A landscape with many peaks, sampled at points; each row gives a point and its height.
A climber steps from a point to the highest of its 2 nearest points, and stops where none of them is higher. Distance is the straight distance between rows; heights are no part of it.
K_80 height 478: [115 164 134 148 132 133 138 112 116  46 176 138 105 116 114 169 138 193
 142 103 174]
K_664 height 205: [ 89 122 150  85 112  80 110 107 142 167  78 102 126 179 113  94 164 153
  94 141 158]
K_651 height 456: [173 145 127 124  96 158 128 145  94 114 128 155 142 129 196 125 148 123
 122  99 116]
K_67 height 146: [124 125 123  95 136  78 105 134 157 118 101 132 140 191 130 113 137 119
 117 142 148]
K_913 height 494: [179  97 107 100 112 136 104 129 145 146  96 144 161 138 173  94 127  76
  88 157 109]
K_746 height 473: [147 152 104 160 119 150 122 193 104  42 153 145 157 142 169 116  96 126
 205  99 145]
K_750 height 325: [131  94 130 119 152 155 156 151  98 124 154 149 122 125  99 125 117  98
 165 127  99]
K_704 height 543: [113 184 113 105 149 113 125  86 152 150 135  93 121 136 108 164 164 166
  97  95 131]
K_246 height 284: [ 94  89 141 109 144 100 112 109 151 156 120  85 144 146 103 141 135 117
 106 113 114]
K_300 height 425: [124 100 172 187 156 133 135  71 129 152 173 110 101  55 103 156 124 134
 116 174 109]
K_342 height 333: [164 218 109 116 117 127 148 102 128  97  75 130  92 115 179 157 137 133
  77 170 141]
K_807 height 170: [149 129 106  93 127 108 124 140 166 106 101 152 133 195 173  87 165 107
 130 118 148]
K_578 height 239: [111 120 142 116 134 111 119  95 114 158 108 137 133 115  89 144 115  96
  93 167 121]
K_336 height 344: [115 149 147 152 108 146 137 161  38  82 157 202 175 152 116 113 124 112
 178 101 148]
K_883 height 472: [120 198 109 126 159  94 132  94 174 141 132  98 117 127 106 177 117 139
  74 131 126]
K_949 height 500: [148 111 101 149 119 174 149 188 110 103 160 151 169 134 150 112  78 133
 195  92 138]
K_910 height 394: [128 174 123 145 132 159 121 110 126 138 138  89 131 109 111 171 107 148
 112 102 116]
K_549 height 449: [ 77 152 132 134 158  86 115  91 144 137 138 103 125 131  93 145 182 168
 118  88 150]
K_461 height 320: [ 80 191  95 142 106  65  91  91 114 118 101 154 144 143 115 119 175 160
 132  87 171]
K_695 height 332: [132 120  89 141 153  98 108 139 213 168 108  85 127 146 123 119  87 111
 123 136 109]
K_690 height 303: [129 167  87 142 166 108 142 147 159 113 141 139 137 123 103 125 108 137
 147 138 122]
K_450 height 544: [111 114 126 145  72 156  95 140  47 192 125 134 118  92 121 118 126 150
 130 136  86]
K_471 height 681: [114 124 126 138  68 191 118 146  77 155 155 139 120 118 159 169 124 177
 132  84 144]
K_386 height 591: [185 155  52 159 125 149 125 164 138  96 119 145 164 124 173 113  72 103
 149 114 100]
K_879 height 372: [ 85 162 120 114 126  56 114 100 120 109 125 135 130 159  93 137 175 150
 118  77 163]
K_303 height 441: [158 116 160 170 131 136 111  94  97 153 152 122  99  56 109 159 100 115
  85 172  91]
K_528 height 339: [126  77 162  75  91 139  95 118 136 175  48  96 124 152 138  62 172 124
 104 158 139]
K_719 height 437: [135  73 153 104 130 122  85 143 137 135  65 132 140 138 118  78  91  82
  94 177 127]
K_39 height 321: [128 145 107 161 163 119 124 155 118 110 141 167 175 110  96 122 100 103
 148 142 127]
K_533 height 357: [117 162 168 144 114 149 148 153  38  58 173 209 132 137 151 121 124 137
 162 115 155]
K_585 height 280: [125 164 147 103 139 103 169  91 116 104 130 184 118 143 107 125 146 128
 106 170 163]
K_481 height 310: [127  83 128 111 141 107 102 138 186 162 104  62 128 157 114 126 109  87
 133 138  96]
K_380 height 252: [114 183  82 157 147  74 146 147 173  60 132 127 117 144 140 128 143 152
 188  79 151]
K_230 height 115: [103 124 149  95 163  58 122 121 169 111  91 130 123 207 125  72 142 161
 113 150 163]
K_218 height 222: [138 180  82 121 130  91 146 124 161  67 103 147 101 167 174 122 153 134
 158  98 134]
K_81 height 380: [125 147 162 137 141 141 186 146  78  64 191 190 125 133 122 147 144 156
 157 116 145]
K_19 height 485: [142  93 140 110  92 124 129 103  98 187  98 141  85 101 139 124 137  85
  91 170 107]
K_639 height 378: [115  49 161 152 169 144 170  98 173 153 179  93 110  57  98 127 147 117
 175 170 117]
K_82 height 367: [126 160 121 125 138 137 131 136 149 126 165 101 137 127 109 167 127 150
 149  82 122]
K_613 height 550: [183 133  80 171 123 161 106 170 139 124 123 104 131 100 159 138  52 130
 160 115 105]
K_458 height 33: [ 64  65 160 101 143 122 158 175 131 108 142 149 148 127  70  96 137  94
 186 136 127]
K_338 height 535: [125 170 138 148 174 117 147  81 153 130 144 127 110 109  94 151 121 123
  90 195 133]
K_376 height 354: [148 141  98 147 161 107 112 109 195 153 131  92 114 112  92 140  80 112
 115 159 102]
K_318 height 466: [156 107 126 116 133 133 106 154 140 137  93 159 146 154 130  89 104  70
 110 167 123]
K_758 height 484: [164  92 136 123  89 177 141 161  63 146 123 167 138 127 180 126 139 121
 120  99 111]
K_682 height 417: [113 159 138 158 140 136 165 130 108  40 185 169 116 111 118 134 124 190
 183 115 174]
K_399 height 216: [126 180  98 151 110 130  82 115 101 177  91 104 159 118 144 136 129 135
  97 115 110]
K_761 height 353: [150 208 104 137 111 138 123 112 102  64  69 142 124 125 200 138 136 135
 110 149 131]
K_575 height 374: [139 143 114 171 152 130  96 123 140 148 147  84 132 104 104 158  71 118
 109 115  89]
K_520 height 725: [157 181 115 102 114 129 159 121 145 109 123 113 101 143 140 160 166 135
 107 119 130]
K_368 height 61: [ 65  96 131  91 171  59 157 127 167  92 152 161 116 172  99  60 146 167
 167 141 165]
K_892 height 386: [144  84 134 109  90 149 133 113 124 196  98  91 117 129 160 134 171 115
 123 119 111]
K_975 height 87: [ 66 108 140 114 170  52 120 149 157  86 115 147 124 202 107  80 137 145
 136 124 167]
K_797 height 248: [ 91 161 118 108 133  80  83  93 150 164  89 105 135 156 110 123 136 149
  76 132 151]
K_715 height 43: [ 58  83 131  96 167  78 166 163 159 104 138 155 139 141  84  72 144 124
 183 159 156]
K_776 height 20: [116  60 144  96 136 113 124 177 152 127 110 132 144 152 107  70 122  86
 153 154 133]
K_146 height 281: [ 98 202 104 125 107  69  83 110 127 136  77 130 142 132 125 126 144 147
  86 112 154]
K_490 height 507: [112 166 123 144 173  93 113  60 166 153 120 117 130 102  95 145 106 127
  62 172 136]
K_71 height 385: [157 189 136 159 108 147 129 133  83  42  97 146 109 128 218 154 116 154
 135 117 148]
K_680 height 428: [144 175 123 154 103 139 108 167  92  40 122 144 129 149 181 149 113 150
 160 100 146]
K_391 height 520: [162 104 102 166 128 174 129 179 116 131 163 131 156 123 139 125  51 124
 167 105 100]
K_352 height 635: [175 111  75 150 127 144  97 159 135 128 120 132 174 134 149 112  94  90
 127 110  69]
K_573 height 257: [ 82 122 125 109 120 113  95 112 105 175 116 103 155 140 100 126 143 132
 138 101 130]
K_990 height 423: [135 200 118 157 110 152 124 137 106  85 121 133 145 102 136 164  94 139
 100 138 136]
K_395 height 359: [ 94  84 139 158 195 149 196 113 171 150 194 116 124  67 103 128 147 167
 179 162 132]
K_726 height 477: [177  90 148 135  95 177 123 132 115 156 146  98  88 109 169 177 106 135
 121  94 103]
K_775 height 27: [ 89  60 173 118 129 134 121 168 127 132 117 119 151 132  75  96 139  67
 155 123 116]
K_712 height 521: [109 149 138 139  85 186 123 140 109  83 174 112 113 126 134 197  95 165
 119 117 157]
K_312 height 463: [113 183 132 138 103 151 130 121  98  73 145 121 116  96 146 205  90 179
 108 131 154]
K_369 height 427: [167 111 126 110  99 160 133 117 114 190 122  96 110 117 157 159 139 134
 108  77 101]
K_696 height 597: [149 128 146 150 101 187 133 150  91 121 169 145 121 120 135 165  95 146
 119  91 138]
K_510 height 235: [110  90 157  78 113 108 121 110 138 162 114 109 105 161 111  98 186 142
 122 136 155]
K_180 height 314: [121  90 159 141 144 150 172 140  92 112 187 187 124  95  90 123 125 104
 140 167 114]
K_862 height 230: [123 131 101 144 108 138  61 127 105 171 121  88 179 126 138 149 129 145
 120  64 108]
K_469 height 592: [133 176 131 122 137 113 152 107 109 100 139 138 104 118 121 161 156 161
 129 106 152]
K_69 height 570: [130 160 130 146 187 129 181  84 162 116 179 161 109  92 105 152 142 144
 120 189 138]
K_299 height 349: [144  73 142  82 103 139 102 119 135 184  68 100 117 152 158 106 152  96
 105 136 113]
K_572 height 513: [158  61 133 136  94 172 113 161  58 151 144 133 148 118 150 142 130 122
 141  73  93]
K_169 height 534: [124 147 120 111 182 115 206 108 178 126 179 149 107  95 119 119 133 138
 150 197 143]
K_607 height 392: [110  80 171 107 101 115  71 118 139 166  50  99 134 131 124  64 127 121
  86 176 118]
K_877 height 400: [109  94 167 160 171 126 163  85 176 174 176  94 111  94  93 153 144 136
 130 158 109]
K_138 height 291: [113  80 185  63 137 122 145 134 162 140 100 106 102 166 107  91 151 125
 104 154 143]
K_633 height 336: [101 137 122 173 187 133 179 121 159 120 196 122 136  87  98 135 147 188
 177 130 155]
K_209 height 227: [149 147 116 129 120 116  99  97 140 162  93 109 126 130 112 142 103 106
  71 145 121]
K_132 height 600: [112 125 135 146  64 173 103 155  49 182 131 137 134 127 156 121 149 162
 150  91 124]
K_8 height 195: [156 143  78 109 133 104 131 125 195  63 110 143 123 171 204  81 162 122
 142  87 148]
K_204 height 512: [110 108 127 143  67 143 106 118  73 199 100 135 105  96 122 104 141  99
 111 153  99]
K_287 height 609: [178 171  96  99 102 139 140 109 168 107 101 123 118 139 196 146 159 114
  99 129 122]
K_518 height 337: [109  63 181 105 143 126 140 131 186 138 122  75 100 119  88  95 144 102
 131 161 131]
K_522 height 340: [120 113 123 118 152 142 155 143 134 136 175 121 128 128  94 140 126 136
 167 113 121]
K_118 height 334: [124 134 129 142 129 122 141 166  81  89 139 178 170 147 108 112 109  94
 168 110 119]
K_850 height 529: [166  71 163 160 109 178 124 151  82 158 170 104  96 104 145 155  76 132
 132 110 104]
K_416 height 185: [132  66 166  63 102 132 136 132 108 163 101 119 115 170 136 111 202 125
 141 115 152]
K_891 height 302: [124 130 158 118 160 132 185 125 115 117 153 186 108 124  99 117 128 100
 118 182 127]
K_183 height 215: [167 174 101 139 100 153  92 118 121 144  94 131 147 107 156 137 111 110
  80 126 111]
K_259 height 420: [158 149 125 122  87 173 126 114  97 161 112 126 121 125 173 138 155 147
 111  93 129]
K_241 height 360: [106  54 149 112 153 127 163 131 174 147 155  98  93  83  85 111 123 101
 156 163 114]
K_243 height 279: [104 174  87 143 158  97 169 150 178  84 144 125 135 119 112 128 107 173
 172 108 143]
K_240 height 588: [152  58 114 144 124 132  94 159 142 150 123 106 163 126 134 121 110  71
 153 108  81]
K_201 height 458: [182  98 143 147 116 122 114 103  94 162 118 119  77  87 134 137 101 102
  78 144  96]
K_793 height 547: [137  66 130 133 103 159 105 159  98 152 140  94 161 133 115 150 117  94
 165  75  79]
K_304 height 255: [ 94 134 156  92 139 100 137  94 106 137 103 152 140 143  93 104 141 112
  99 173 156]
K_951 height 538: [180 128  92  94  90 164 105 105 160 120 101 128 142 145 193 122 131  93
  84 118 106]

Call two points neighbours if one is among the 2 nearest of the other. Go from one point of each pair to the other, from neighbour to neighbour, staying as high as possible. Name the lowest point that can't be avoided.
K_69 and K_910: K_891
K_910 and K_520: K_528
K_69 and K_704: K_883
K_352 and K_471: K_259

For each start below, name the point where the climber stops.
K_664: K_704
K_209: K_910
K_715: K_520
K_690: K_520
K_862: K_910
K_877: K_471
K_680: K_352
K_528: K_520
K_259: K_352
